Points on a hilly landscape, in no order, each with its height.
From any point a ball rolls to the lowest of the 3 points nearest to it. It stops when none of these is lower. Distance is the straight distance between rows; heights are no part of it.
bikig h=216: 93	63	-130	-155	-90	183	-212	-62	50	-118	19	-73	-45	-128	67	-35	22	81	-32	-88	120	-17	161	-303	129	-24	-52	-39	-27	3	-45	0	-142	91	-111	42	-59	-71	-148	-134	-127	-99	-171	-149	-122	77	-186	32	-15	-29	-28	-100	-99	19
Buva h=266: -86	123	151	110	74	-111	39	4	-39	192	21	104	8	-3	-60	55	46	154	38	3	-245	-20	-30	119	23	2	-36	-22	178	24	0	-175	-19	51	105	-47	8	-46	0	-204	-101	-50	96	192	154	154	84	-64	160	-106	71	-53	-182	35
vuf h=236: 82	4	-177	-70	-121	219	-251	310	-59	-73	-94	-21	367	-129	140	313	169	258	-33	-83	-90	61	13	145	-301	77	-159	-125	156	212	32	-451	-273	121	-155	82	-237	-126	-141	-73	-235	-455	-326	-285	179	39	296	-52	-128	-226	-191	-111	-184	198
ros h=329: -65	-103	156	-29	287	-376	138	-50	-16	92	27	92	-46	7	-211	104	-219	-177	-5	157	83	-52	-220	78	-117	-30	152	97	-172	-224	-144	311	207	48	124	36	167	23	256	99	187	231	69	230	-40	-51	-135	-3	-85	201	98	-27	175	-22
Deme h=123: 172	194	-213	-209	-246	684	-307	197	36	-127	-378	-406	-86	-114	239	-151	332	53	-270	-29	423	57	350	-446	410	48	-20	-198	33	94	50	-138	-361	97	-477	131	54	-26	-334	28	-170	-251	-97	-433	-33	82	145	-5	35	-121	-240	251	121	105
Nedes h=240: 86	109	-29	-135	-148	129	67	-155	78	-24	41	-62	-86	-132	163	25	-51	-54	-51	-45	23	155	49	-198	143	-35	-9	-17	-156	-64	-38	82	-16	28	38	87	-58	28	-184	-122	7	14	-37	-1	-66	-16	-119	84	-47	-1	-33	-48	-81	-24
dibi h=318: -158	-101	183	179	133	-379	-10	4	-75	-22	85	68	-110	-7	-86	263	-136	-266	-22	73	-177	-195	-130	105	-200	23	78	95	-72	-125	8	201	119	14	134	76	165	-41	293	6	89	163	195	248	-31	-47	-57	-64	55	-15	140	-85	55	-57
tifof h=404: -348	-244	159	338	183	-582	116	-239	17	241	276	191	81	366	-320	57	-198	-247	187	-59	-337	-290	-392	411	-291	1	288	218	-62	4	12	91	107	-200	389	22	19	87	336	5	18	218	143	459	81	150	-27	-86	104	-7	487	-370	-41	-178
Tebe h=174: 66	93	-208	-183	-249	281	-180	-10	63	-142	-157	-129	14	-113	172	-61	143	85	-85	-69	153	-98	274	-296	73	-43	-47	-91	138	112	-12	-34	-195	11	-164	51	-53	-52	-187	-115	42	-268	-253	-293	-205	0	-29	66	-104	-18	-109	-15	58	139
daki h=203: -142	-18	185	86	113	-273	46	-13	-9	49	23	20	-49	53	-141	147	-71	-195	31	63	-143	-24	-56	65	-103	-11	-49	18	30	7	-72	90	49	69	182	91	183	18	161	29	82	109	116	254	-22	-49	-72	75	58	68	-75	3	3	-152
Bobo h=208: -4	-70	-87	69	-51	161	-185	185	3	-44	-78	23	441	-61	121	276	86	206	-53	-24	-168	-27	-116	222	-323	149	-168	40	141	286	19	-387	-385	86	-15	109	-207	-70	-83	-21	-214	-594	-269	-178	229	37	190	-57	-29	-179	-56	-137	-165	198
rav h=259: 53	119	32	-126	-86	176	61	-116	179	2	30	-248	-25	1	126	-128	-39	-63	-116	-8	195	139	-11	-259	91	-136	89	-117	-181	59	27	94	89	10	9	12	60	-26	-223	-85	57	83	-51	-169	50	-29	-109	131	-57	87	-3	-55	53	-25
sal h=341: 189	219	-227	-21	-324	477	-354	256	-57	-128	-258	-99	252	-30	238	-14	238	301	-128	36	225	-158	310	-220	220	86	-72	-97	165	262	-9	-175	-243	138	-448	13	-111	97	-268	141	-166	-340	-212	-296	-106	-9	194	80	-85	-115	-309	160	22	54
bizo h=358: -334	-188	179	335	153	-560	25	-142	-46	123	269	157	8	164	-126	131	-171	-272	134	48	-318	-202	-370	498	-270	75	191	232	36	-26	71	25	138	-109	262	111	-7	74	272	26	75	142	245	325	97	152	68	66	87	-61	392	-257	-44	-216
Dofe h=316: 202	123	-227	-230	-167	496	-165	243	56	-79	-201	-385	-83	-87	243	-226	228	21	-121	-118	424	139	238	-561	248	-79	-11	-198	94	147	-59	35	-178	-62	-371	86	-28	-63	-231	-54	-17	34	-169	-328	-187	-19	87	-27	-74	174	-150	122	146	165
Mog h=268: 78	33	93	-124	13	-57	173	54	95	34	-18	-63	-43	-13	-57	15	7	-153	60	54	78	-1	-109	-25	33	-64	-49	-100	-174	-168	41	198	96	41	110	-120	212	130	123	19	106	158	81	114	-2	-93	-66	-6	-50	157	-11	127	54	-69
Tabo h=353: -67	-114	-25	111	328	-352	312	-174	55	18	28	21	-222	32	-289	-209	-161	-64	147	149	228	24	-78	45	78	-136	96	159	-82	-379	-111	291	222	-113	-43	-87	145	73	315	202	233	511	64	192	-243	-51	-128	-76	-59	181	59	111	289	-146
masu h=690: -153	-116	87	203	44	-512	47	149	-195	121	131	221	60	66	-94	306	-137	-42	31	-42	-330	-101	-284	379	-302	113	43	171	344	-33	77	-172	153	-124	42	35	-55	-60	176	-159	-41	-45	139	279	145	109	59	101	119	-201	217	-195	-203	-50
bak h=205: 85	-160	-3	28	61	-142	194	-186	32	64	25	58	-338	14	-133	-354	-52	-122	-47	99	213	127	8	-15	197	-120	-27	112	-122	-243	-35	353	275	-113	-30	-326	94	-9	248	220	237	418	82	194	-229	-195	42	-10	-46	223	-59	230	238	-13
Zota h=226: -74	-119	-57	154	-82	221	-333	166	62	-220	-123	85	427	-135	222	400	185	82	-45	-114	-354	-34	-195	406	-399	59	-224	-14	250	280	137	-625	-257	89	63	188	-223	-21	-187	-125	-324	-633	-32	-258	168	49	272	-31	130	-286	-118	-241	-150	264
Nid h=183: 43	-155	-58	-42	50	-84	57	-229	31	-32	-30	24	-349	84	-123	-466	-43	-191	11	118	226	210	51	-126	233	-114	87	54	-196	-272	-89	355	304	-22	-49	-224	109	24	205	225	155	475	42	112	-195	-99	-97	75	-43	284	-58	243	326	-23
kivup h=270: 105	40	72	-10	132	20	263	-152	108	66	93	-95	-122	-17	-95	-169	60	-83	-31	94	185	206	-18	-105	162	-84	11	-93	-243	-227	-9	141	243	5	-20	-263	169	18	98	204	84	199	87	-6	-36	-199	-21	-21	-12	256	94	193	89	59
gike h=375: 51	139	-172	-44	-245	468	-373	138	-70	-202	-198	-35	90	-9	89	-1	265	237	-80	-22	170	-159	309	-202	116	27	-54	-92	195	164	-19	-166	-260	114	-272	81	-115	-65	-124	94	-139	-266	-156	-376	-154	-12	135	79	-133	-167	-181	125	-16	29
bobu h=514: -139	-37	116	218	136	-317	-42	79	-149	19	82	122	18	49	-156	178	-154	-11	-12	-20	-275	-122	-157	175	-75	85	-108	89	259	-24	-28	-49	173	-48	146	144	-18	-95	161	29	-119	80	186	266	60	-17	3	42	104	-116	83	-176	-83	-95
Gol h=256: 103	162	-268	-196	-178	467	-239	117	38	-129	-109	-135	-42	-9	208	-79	129	78	-121	-120	309	-3	197	-390	151	-13	84	-167	117	77	-52	34	-163	26	-340	28	-55	-45	-195	-98	88	-76	-265	-219	-190	40	-58	48	-3	87	-75	0	143	132
Gasog h=357: 97	149	-223	-99	-217	279	-159	19	14	-162	-100	-43	121	-16	94	-4	92	219	22	-37	107	-177	290	-206	133	-58	47	50	88	70	96	-145	-215	-2	-117	13	-103	-4	-174	-128	-110	-199	-204	-282	-90	77	22	36	9	-43	-73	2	-125	16
fot h=303: -134	-60	210	172	12	54	-28	129	-148	2	-91	186	399	85	166	216	-90	90	67	-35	-253	-58	-136	322	-306	107	-64	-23	93	282	15	-446	-275	5	159	30	-115	83	-33	-126	-121	-395	68	88	306	64	61	-33	87	-276	-60	-162	-189	200
zoz h=188: 34	69	13	-118	-121	27	7	-139	102	14	28	-233	-106	37	49	-38	-102	-25	-1	64	80	108	-2	-224	199	-89	18	-63	-162	17	19	67	4	128	136	1	145	-14	-143	-39	113	23	-50	-39	-11	-86	-112	73	-106	53	-25	37	44	22
gede h=369: 182	241	-241	-202	-178	633	-170	247	131	-47	-407	-329	-13	-65	232	-231	292	34	-77	-50	484	102	335	-413	313	-42	29	-184	19	118	58	34	-314	-37	-376	94	14	-89	-292	-20	-59	-147	-73	-359	-149	34	100	-1	70	9	-194	193	165	218
Toge h=327: -268	-213	262	220	228	-478	6	-184	-75	189	194	71	-110	135	-224	166	-207	-246	85	23	-186	-165	-351	321	-213	51	271	261	-160	-118	-105	107	240	-34	209	34	137	63	300	71	91	98	121	306	-30	157	-101	-71	58	84	397	-253	163	-174
rifin h=244: 64	-176	-54	75	229	-277	181	-129	81	129	60	84	-279	17	-191	-282	-35	-70	18	103	193	60	-32	14	140	-110	58	84	-67	-324	-70	273	334	-118	-28	-243	92	73	300	259	211	468	241	147	-162	-163	-98	-42	-11	205	-64	157	275	-26
Gat h=323: -214	-229	121	283	152	-552	15	-80	6	22	165	77	-109	91	-182	224	-158	-277	37	52	-208	-132	-213	253	-190	15	175	213	-37	-25	-2	147	112	-35	245	149	100	13	223	41	79	80	139	180	-21	37	47	-96	103	42	210	-241	62	-191
sema h=83: -188	-213	30	157	401	-433	223	-200	44	138	102	145	-196	10	-289	-142	-300	-96	150	25	164	51	-262	96	89	-41	173	124	-207	-324	-80	350	281	-123	66	-107	14	-6	353	95	221	413	110	197	-130	-70	-130	-75	-129	175	156	-17	250	-148
zuk h=49: 80	45	5	-109	-75	43	120	-104	-12	39	28	-117	-32	22	71	-73	28	-121	-48	28	151	78	-73	-36	112	-66	84	-194	-229	-149	13	148	82	35	61	-39	194	34	37	80	153	169	127	-7	-31	-96	-85	-84	-41	110	62	98	29	30
zan h=204: -72	-35	27	116	-51	126	-184	138	15	-67	-64	142	381	-112	183	332	74	246	-9	-97	-187	-42	-149	359	-332	76	-152	48	40	318	73	-481	-294	173	-1	85	-173	0	-66	-94	-239	-558	-171	-104	298	67	193	-166	-22	-240	-96	-186	-151	201
gosup h=351: 100	108	-154	-182	-118	192	123	-117	138	-156	-115	-231	-135	55	70	-226	118	-26	-9	3	329	171	123	-381	133	-104	-14	-23	-173	-100	63	142	121	-63	-213	-93	18	-131	-178	134	111	109	-108	-331	-22	-120	-52	23	-5	174	60	208	56	5
Tigot h=151: 38	117	-189	-30	-22	160	-112	-59	15	-120	-37	-19	60	-197	-6	18	152	239	-25	-70	-104	-73	157	-161	-28	8	-8	59	58	15	99	-143	-155	72	-5	65	-151	-54	-168	-70	-177	-231	-178	-216	65	53	18	-98	-71	-154	-9	-1	-225	-34
zopap h=346: -216	-184	182	251	144	-565	23	-16	-125	26	219	181	-28	200	-237	138	-107	-149	101	-10	-291	-168	-285	388	-215	-6	91	199	31	-77	70	91	169	-133	184	162	33	-30	235	73	-12	115	191	251	98	78	23	20	82	-140	303	-225	-15	-206
Volid h=291: -94	27	168	158	44	-157	-12	108	-60	92	112	187	62	15	-106	143	-75	50	51	-57	-326	-104	-32	137	-137	58	-101	-25	283	60	70	-161	58	-29	67	-6	-30	-4	86	-128	-60	-62	150	225	139	52	26	-59	180	-75	35	-52	-253	-50
keven h=483: -55	-3	188	7	2	-9	58	-3	15	35	77	-102	-87	31	-26	29	-92	-86	-32	77	3	33	20	12	79	-92	-107	-59	-81	88	-32	74	-1	84	181	30	130	115	-38	-85	73	70	110	179	-44	28	-80	89	6	0	-145	36	16	-47
rifuz h=307: 170	154	-201	-283	-237	475	-89	201	91	-39	-214	-243	-45	-4	212	-161	157	64	-111	-68	435	36	244	-470	244	-21	73	-165	38	58	-35	72	-244	-38	-372	111	-1	-123	-281	-68	41	-52	-247	-282	-195	-37	101	26	-20	123	-112	96	138	125
Tibes h=185: 40	128	-193	-99	-114	169	-165	-63	-4	-54	13	-26	24	-168	40	56	99	163	-25	-153	-77	-71	175	-142	64	-28	-17	5	75	49	40	-90	-129	70	-50	24	-150	-11	-136	-85	-51	-182	-160	-217	-47	158	-71	-89	-42	-40	8	-29	-102	-97
muziz h=460: -286	-185	186	291	149	-617	63	70	-87	189	271	179	-9	121	-162	238	-273	-218	174	-66	-337	-63	-306	397	-240	106	83	187	83	-27	113	-119	191	-60	194	74	-107	19	277	-2	-70	46	116	285	103	88	17	51	81	-156	292	-264	-65	-243
goveg h=359: 72	84	-53	22	-5	257	-148	169	-112	-100	-4	9	87	-107	77	105	176	313	75	-63	-21	-98	105	-15	-39	71	-102	117	138	229	69	-210	-200	-27	-21	34	-304	-34	-197	30	-225	-366	-150	-373	61	25	131	-74	-123	-152	-72	-17	-187	1
fabo h=385: 124	176	-175	-236	-172	385	-33	90	101	-218	-209	-316	-73	103	171	-254	124	40	33	-48	442	107	254	-504	178	-146	-43	-89	-64	38	-119	142	-1	-92	-268	-55	-122	-144	-210	50	120	47	-153	-413	-33	-152	-105	109	-81	244	-57	203	170	50
luk h=725: -199	-51	92	232	143	-495	24	173	-179	72	160	237	38	81	-171	234	-94	-30	41	-52	-344	-131	-310	358	-181	179	57	173	194	55	30	-99	168	-74	62	146	-88	-48	113	-59	-84	50	109	264	78	102	42	170	115	-192	205	-207	-165	-69
deku h=297: 80	151	-189	-275	-139	268	-31	122	91	-77	-82	-254	-89	-173	193	-126	-8	-26	-52	-42	234	74	176	-329	114	-19	25	-43	9	-22	29	67	7	35	-182	71	-83	-61	-217	-136	40	-25	-178	-244	-165	-33	-33	26	-74	138	15	0	-1	43
kefe h=321: 160	127	-23	-241	-197	168	112	-34	128	-123	-21	-180	-93	-4	70	-149	-59	-11	21	-65	305	106	70	-349	135	-84	-30	18	-184	8	-4	79	91	-69	-107	10	-39	-95	-257	-57	99	23	-132	-334	57	-114	-131	110	-63	108	33	128	134	4
beni h=394: 138	87	-46	-147	-97	121	139	-170	84	-7	18	-179	-5	21	100	-121	138	-27	40	49	298	148	60	-211	234	-27	33	-85	-298	-166	66	128	130	-32	-27	-114	162	8	-39	65	68	234	-43	-157	10	-106	-46	4	-20	130	131	161	9	-11
favu h=248: 94	63	-202	-30	-105	278	-100	322	-24	-50	-40	80	394	-76	156	162	203	323	67	-17	99	-37	91	78	-114	115	-147	-66	165	226	-3	-337	-267	122	-121	44	-269	-38	-184	100	-287	-310	-250	-335	92	14	170	9	-223	-188	-162	-51	-179	113
vep h=377: -115	-333	239	116	437	-546	197	-257	-32	109	163	101	-96	126	-306	65	-238	-140	114	65	-58	-92	-366	196	-149	-6	291	200	-210	-72	-90	307	224	-197	128	-67	124	137	310	37	266	290	112	238	-68	68	-240	-78	-88	136	296	-253	197	-151
malor h=305: 55	17	95	-114	-130	50	169	-61	43	14	22	-64	-156	21	111	-12	12	-105	-15	14	98	100	-64	-97	81	-100	-51	-152	-252	-40	-17	172	-37	42	209	-7	201	68	-1	-18	68	131	80	117	0	-83	-53	84	-59	104	-91	112	42	-45
Rak h=271: 62	-73	-144	-219	-8	104	96	-302	30	14	27	-136	-367	104	-66	-501	35	-215	-88	127	137	279	143	-205	368	-40	66	-20	-246	-191	-120	359	217	-64	-61	-116	104	4	36	281	159	388	79	46	-264	-96	-38	46	14	137	-102	217	254	-89
bag h=308: -129	-26	207	145	79	-192	81	116	-170	153	-75	201	97	91	-76	109	-72	44	35	-14	-321	-102	-100	283	-136	116	19	-30	265	66	89	-149	66	-74	61	-48	-13	-89	149	-186	-83	-36	180	192	202	111	26	-19	173	-74	67	-64	-292	27
Nifa h=229: 74	108	-101	-163	-61	183	-47	-71	75	-72	83	-117	-112	-179	97	19	15	33	-28	-70	-43	116	30	-288	83	10	-44	-120	-55	61	-40	-96	-27	115	8	-1	31	18	-192	-187	-69	-118	-33	-57	-99	145	-79	-24	-50	-20	31	-45	-143	-88
vofo h=319: 108	115	-190	-58	-69	193	-185	106	-27	-183	-14	-25	155	-71	99	65	121	235	13	-8	-25	-93	218	-62	-79	-4	-48	24	167	100	-8	-187	-172	34	-109	22	-252	-60	-156	44	-122	-233	-196	-303	34	37	176	14	-150	-159	-72	57	-142	-30
bakul h=493: -28	74	123	-66	-82	-18	-75	-77	59	91	106	-70	-98	-116	96	22	-34	-28	-85	67	-117	-46	-23	-80	78	-54	-83	-127	-23	55	-44	1	-11	-15	207	64	96	84	-94	-66	65	8	93	88	55	41	-77	68	11	-18	-13	-18	11	-24
Varep h=306: 58	171	-175	-180	-303	555	-300	165	-65	-111	-327	-133	65	-81	194	-173	275	63	-214	-6	254	-122	394	-296	295	38	14	-209	173	108	86	-57	-302	159	-405	93	-44	135	-180	22	-70	-257	-269	-384	-187	58	150	120	-69	-92	-262	119	136	40
der h=197: 46	-101	-28	-110	-7	-34	191	-196	-2	34	42	-20	-287	99	-92	-427	-17	-175	-62	72	77	270	-2	-103	296	-117	14	43	-194	-221	-54	285	279	-126	-40	-186	109	49	222	247	46	398	74	102	-170	-181	-30	40	8	185	-35	248	297	-12
taf h=337: -172	-102	253	186	81	-47	-6	72	-60	34	-99	300	355	86	181	262	-129	195	134	-11	-283	-131	-156	355	-342	125	-130	46	194	327	59	-377	-178	-11	123	75	-113	75	23	-162	-126	-282	84	113	295	30	28	47	136	-245	-21	-168	-220	105
tatug h=234: 60	132	-127	-23	-68	225	-178	4	13	-170	66	2	49	-154	29	-1	114	263	-19	16	-53	-162	227	-74	59	-60	19	70	180	45	95	-156	-156	43	-30	31	-148	-25	-144	11	-116	-280	-194	-263	-64	18	98	-62	-113	-234	-83	0	-134	-72
pupaz h=408: -68	37	166	82	-12	-95	-8	64	-39	101	4	72	-70	-25	-15	129	-64	-60	41	60	-266	-35	-77	33	-32	40	-102	-11	121	103	-73	14	70	58	130	49	100	16	-37	-78	-22	13	131	286	17	-2	60	41	166	-18	10	-79	-85	-120
labi h=314: -64	108	74	75	15	25	-10	-139	-38	94	15	115	-22	-93	37	67	8	65	-54	-32	-266	-37	15	-7	53	61	-132	-89	86	79	-27	-17	0	29	162	-37	54	-26	-46	-67	-69	35	90	112	48	111	25	-70	77	-48	-43	-21	-145	-32
fen h=575: 29	-124	-159	-78	150	-261	222	-246	118	5	-3	2	-399	74	-219	-432	-173	-222	-63	47	142	131	150	-37	137	-134	25	75	-201	-303	-71	494	162	-74	58	-200	105	81	271	208	230	544	74	265	-224	-154	-248	-20	-9	197	-60	185	399	-86
tiz h=333: -155	-92	182	111	79	-404	130	210	-177	69	9	277	202	156	-80	248	-180	57	11	-25	-294	-122	-70	443	-252	179	48	33	237	11	84	-315	7	-59	68	-57	-17	-82	92	-196	-58	-58	158	226	250	144	8	120	115	-152	167	-192	-308	45
Bor h=101: 10	118	-81	46	7	176	-34	-16	-61	-46	-11	52	180	-89	45	34	94	256	83	-33	-70	-104	143	144	-40	13	-25	73	102	73	92	-193	-84	-55	68	79	-189	-2	-138	-40	-176	-183	-69	-158	189	136	41	19	-62	-145	6	21	-304	4
tun h=172: -66	-44	167	170	119	-49	50	99	-158	93	-19	183	197	37	25	132	-5	241	55	-100	-258	-174	4	270	-157	106	-14	-84	177	116	116	-234	-123	-84	110	-21	-7	37	67	-202	-61	-184	70	81	276	181	82	6	85	-197	-104	-16	-280	49
raruv h=362: -11	-180	166	16	366	-485	189	-42	-19	162	155	86	-111	47	-230	90	-226	-169	12	121	5	-49	-243	115	-112	14	164	92	-257	-171	-108	275	131	-22	20	46	96	1	311	20	175	174	166	247	-79	-19	-94	-39	-93	136	111	-91	183	-85
zepa h=225: 26	-88	-157	-98	-30	12	149	-255	18	51	81	-106	-362	148	-154	-501	20	-237	-50	49	185	154	142	-77	352	-44	89	-6	-213	-259	-17	441	234	-75	-36	-249	92	106	89	281	231	417	73	110	-204	-97	-134	102	17	212	-110	274	380	-51
gadod h=211: 48	-115	-147	23	-218	206	-235	326	5	-151	-40	8	331	-74	145	344	205	200	-49	12	-203	24	-34	233	-391	60	-160	22	141	269	152	-468	-353	213	-101	133	-257	-68	-146	-124	-291	-610	-277	-280	241	12	213	-94	-8	-212	-234	-88	-198	205
Pafov h=246: -49	97	41	106	108	-5	-43	12	-70	79	20	121	162	-106	-17	40	70	221	33	-24	-265	-56	84	107	-71	-8	2	25	274	27	77	-245	-65	-66	123	28	-63	9	-88	-149	-114	-84	163	177	224	121	40	-24	202	-103	-40	0	-241	-28
rodu h=331: -62	-28	117	123	30	78	-54	82	-39	22	-85	181	265	36	173	163	6	218	112	-119	-191	-16	-152	335	-339	127	-147	-1	148	242	61	-435	-279	-3	102	84	-233	101	-84	-123	-136	-466	11	-13	302	34	78	-67	6	-147	-24	-172	-279	229
Pulev h=273: 93	121	-113	23	-16	142	-105	-126	-44	-33	69	30	47	-84	53	-8	61	161	-57	-31	-160	2	178	-42	22	-54	-28	-42	30	-10	-35	-146	-31	32	70	27	-50	-9	-157	-119	-123	-178	-48	8	17	142	60	-2	61	-97	-5	-17	-199	17
rutep h=257: 154	102	-231	-109	-305	406	-281	93	63	-209	-259	-143	145	-49	156	-52	165	173	-112	-99	180	-122	317	-235	186	44	51	-122	87	101	36	-63	-289	61	-250	-32	-108	-31	-190	-70	-68	-160	-243	-228	-157	40	123	43	-70	-132	-177	68	28	122
Bod h=310: 146	60	-44	-210	-77	153	113	-170	91	30	31	-237	-167	41	-52	-232	125	-106	-49	27	267	257	32	-268	195	-39	-50	-54	-271	-157	51	257	256	-50	-120	-275	209	55	-32	60	57	247	16	-82	-53	-177	-75	-6	-64	189	11	167	90	34
kiga h=328: -222	-245	208	192	145	-453	55	74	-80	12	237	155	-12	39	-225	167	-191	-274	73	58	-254	-209	-260	179	-209	86	105	190	50	-87	7	43	181	-6	252	129	68	6	272	14	-78	113	187	257	60	26	-45	40	164	-105	265	-271	-8	-177
Vod h=294: 21	-14	-81	50	-37	195	-95	164	-6	-47	-42	103	323	-86	212	162	44	315	-20	-57	-184	8	-40	237	-329	42	-134	18	78	236	59	-359	-239	98	-69	115	-330	36	-183	-113	-198	-489	-179	-247	329	90	161	-12	-127	-113	-102	-113	-185	110
zevep h=390: 102	-236	-241	-135	20	-31	245	-251	33	4	41	-62	-435	114	-173	-539	-45	-390	-163	137	195	103	100	-108	287	-110	112	-3	-243	-350	-99	487	94	-4	-45	-161	96	90	180	299	300	550	42	142	-214	-26	-145	21	-5	303	-143	257	392	-66
pesad h=523: 160	-111	-146	-140	207	-71	203	-272	134	86	45	-73	-483	131	-222	-549	-203	-370	-137	32	226	146	159	-114	219	-101	194	42	-219	-375	-202	481	69	-43	25	-239	178	161	262	153	303	621	-17	245	-262	-149	-255	-99	46	364	-23	155	406	-114
ritu h=224: -54	160	11	48	104	18	14	-32	-128	84	29	73	169	-30	60	91	22	246	65	-52	-264	-137	50	190	-108	51	28	31	104	11	124	-234	-95	-83	141	-18	-37	85	-93	-166	-113	-188	84	62	320	189	-9	-24	124	-170	-2	-10	-291	-2
sisit h=289: -245	-106	189	110	109	-251	23	61	-64	41	8	117	-79	49	-157	189	-174	-185	13	57	-208	-41	-151	91	-111	33	44	132	123	38	-56	37	137	33	226	86	41	-85	97	38	37	166	183	241	18	32	-59	40	111	-28	111	-47	68	-194
sodu h=437: -55	80	47	145	52	126	-16	42	-130	46	-12	255	270	-28	42	49	10	205	75	-1	-175	-30	-67	292	-205	17	-28	-64	83	131	74	-365	-182	-32	106	33	-176	94	-102	-91	-139	-357	81	-113	263	162	23	-40	-33	-208	13	-113	-227	98
Gir h=300: 193	-45	-96	-217	-82	166	139	-304	119	62	23	-182	-231	105	-59	-393	146	-111	-11	58	171	265	139	-139	285	-46	-50	-105	-290	-152	-33	269	275	-47	-165	-236	200	20	17	137	35	231	2	-71	-171	-153	-33	19	6	173	2	204	125	7
Luzul h=237: 74	143	-167	-253	-168	207	-15	-27	97	-67	-6	-189	-139	-90	145	-138	-22	28	-21	-131	127	32	106	-344	156	20	-25	-115	-44	0	-113	61	-85	35	-97	82	-58	-43	-277	-107	25	-13	-209	-196	-112	-35	-61	43	-92	-14	-23	-39	-6	49
tepat h=230: -174	-41	49	236	-16	69	-191	167	-37	-54	-35	219	393	20	220	280	24	139	17	-161	-232	-104	-138	371	-389	183	-144	117	156	276	3	-551	-315	62	29	204	-180	70	-12	-180	-269	-503	-46	-11	285	96	155	-202	132	-229	-53	-274	-190	255
Tiri h=253: 303	142	-165	-16	-169	360	-189	328	-67	-18	-214	-31	358	-20	166	173	235	273	105	-42	94	18	131	34	-7	138	-98	-58	187	282	51	-223	-227	124	-262	22	-340	-100	-182	33	-280	-324	-228	-243	-17	0	211	0	-140	-236	-91	-14	-149	129
napu h=430: -162	31	257	157	82	-354	36	157	-138	40	118	218	20	-18	-145	219	-212	-61	27	-10	-335	-67	-142	270	-63	84	-26	42	197	32	48	-129	139	-11	34	53	-72	-109	147	-147	-43	50	125	263	109	83	42	59	234	-136	74	-108	-195	-78
Guren h=290: 95	-40	90	-16	149	-152	189	-26	4	47	-10	83	15	14	-90	105	-34	-114	0	82	141	93	-120	-2	4	-82	52	-21	-101	-114	-20	204	162	-23	74	-72	248	-18	154	53	156	225	162	242	-62	-104	-39	-94	-88	256	45	175	118	66
Satov h=392: 159	115	-75	-299	-201	352	57	147	129	-78	-162	-359	-14	-23	167	-190	57	16	66	-74	327	110	235	-491	101	-139	-65	-69	-35	-24	-45	86	-6	-136	-247	102	-57	-85	-236	-14	73	77	-171	-393	-30	-141	-49	60	-98	136	36	91	153	18
gapa h=388: 15	62	125	-24	-98	17	112	-156	86	15	49	-69	-151	-58	100	98	-50	-88	-26	37	-20	86	11	-32	91	-6	-83	-123	-126	1	-13	45	12	-25	177	66	102	40	-157	4	63	5	1	36	93	-59	-68	90	11	30	-14	45	39	-70
sop h=298: 37	-65	193	-12	142	-315	173	84	5	38	117	75	-81	14	-139	101	-115	-150	40	-42	92	-37	-102	59	-106	-9	81	15	-130	-206	-59	264	190	0	86	10	143	-61	245	3	201	236	152	264	-144	-74	-170	-121	-118	165	58	-27	202	8
vomif h=173: -43	-42	183	53	82	-173	32	-32	67	35	-28	-29	-31	10	15	104	-41	-145	-16	83	-42	-27	-138	-34	-49	-58	-49	-53	-48	6	-45	144	54	92	206	67	166	-13	44	40	143	140	107	177	-29	-82	-112	-50	-5	139	-88	9	86	-28
zin h=325: -154	-38	269	169	30	-156	-13	54	-124	105	72	100	-62	27	-66	165	-156	-76	46	45	-172	-87	-87	112	-77	-61	-46	17	121	71	-66	9	55	6	146	-6	70	-30	109	-61	-2	26	160	262	23	-17	-27	17	103	6	-38	-44	-115	-70
fofa h=345: 3	23	178	-36	6	-21	73	-2	6	51	135	-45	-3	-48	-33	77	-135	-91	-98	79	-29	14	-129	-21	-6	-28	-62	-105	-140	-35	60	125	35	85	243	-14	233	28	8	-53	148	47	108	191	-50	27	-41	105	1	53	-73	107	44	-28
duket h=186: -76	-198	-180	85	-166	253	-231	210	27	-147	-39	136	383	-70	178	376	119	154	-24	-21	-200	41	-93	207	-424	118	-167	49	215	231	127	-459	-370	167	2	161	-185	22	-146	-53	-237	-575	-162	-184	216	-37	149	-117	-18	-221	-188	-167	-140	234
bapi h=295: 105	-8	-53	-124	27	102	71	-284	6	66	-65	-211	-310	76	-48	-433	168	-110	-25	98	185	282	109	-231	387	25	30	-41	-315	-98	-200	304	318	-80	-150	-286	158	44	34	149	123	345	-24	-111	-205	-150	-95	3	17	196	-27	250	227	-19
gunaf h=296: -48	-150	108	-4	301	-399	421	-82	44	50	80	192	-91	45	-262	28	-254	-9	122	101	203	42	-254	113	-10	-38	174	202	-196	-253	-96	298	294	-118	-10	-28	72	-7	318	144	258	325	62	200	-76	-35	-86	-79	-107	174	100	-25	257	-133
Vita h=217: 134	19	2	-128	101	-87	119	-164	103	79	14	-7	-167	61	-99	-231	93	-142	53	51	150	154	16	-61	213	-59	-27	-95	-222	-137	-25	228	237	-45	-50	-252	249	22	109	196	152	420	162	39	-157	-171	1	-43	-7	262	72	202	168	9
kozoz h=261: 27	138	-26	98	23	83	-100	-131	-34	100	27	79	75	-65	35	-28	73	178	37	15	-176	-11	66	4	-6	35	-36	-12	189	83	43	-193	-69	-34	96	20	5	2	-84	-136	-97	-163	46	48	76	72	113	-54	98	-129	48	-68	-175	53
fisad h=180: 85	128	-133	24	-186	304	-304	163	-66	-241	-185	75	181	-113	132	5	136	294	93	-65	61	-39	321	-95	5	36	-77	24	153	185	-1	-171	-235	95	-325	57	-246	-30	-227	106	-182	-272	-233	-317	-11	0	96	-33	-191	-154	-151	112	-155	-12
Zariv h=336: 129	75	22	-91	-109	83	172	-94	85	-13	78	-195	-79	42	-20	-49	10	-119	-17	29	189	175	19	-137	166	-5	-18	-81	-247	-86	61	135	69	33	121	-79	87	79	-104	47	165	128	57	-92	-77	-103	-33	-29	5	93	40	114	45	14
nize h=311: -173	-99	164	135	130	-456	1	60	-93	-65	146	102	-50	27	-234	247	-233	-208	-19	-10	-164	-249	-189	198	-171	16	46	105	119	-32	-61	129	133	38	180	114	126	-68	110	21	14	126	135	216	-62	-18	-74	37	108	-61	82	-126	-18	-162
fivi h=238: 133	-1	64	11	59	-79	242	-105	88	185	48	48	-52	-24	-61	-168	7	-166	75	54	213	228	-81	13	158	-120	13	-106	-184	-233	-48	252	258	6	-3	-242	149	-9	168	225	113	360	193	150	-174	-102	-64	-19	-11	241	67	174	100	83

For each start below, name the point where the ball stops.
Bod => Nid
bizo => vomif
muziz => vomif
Satov => Tigot
luk => tun
masu => tun
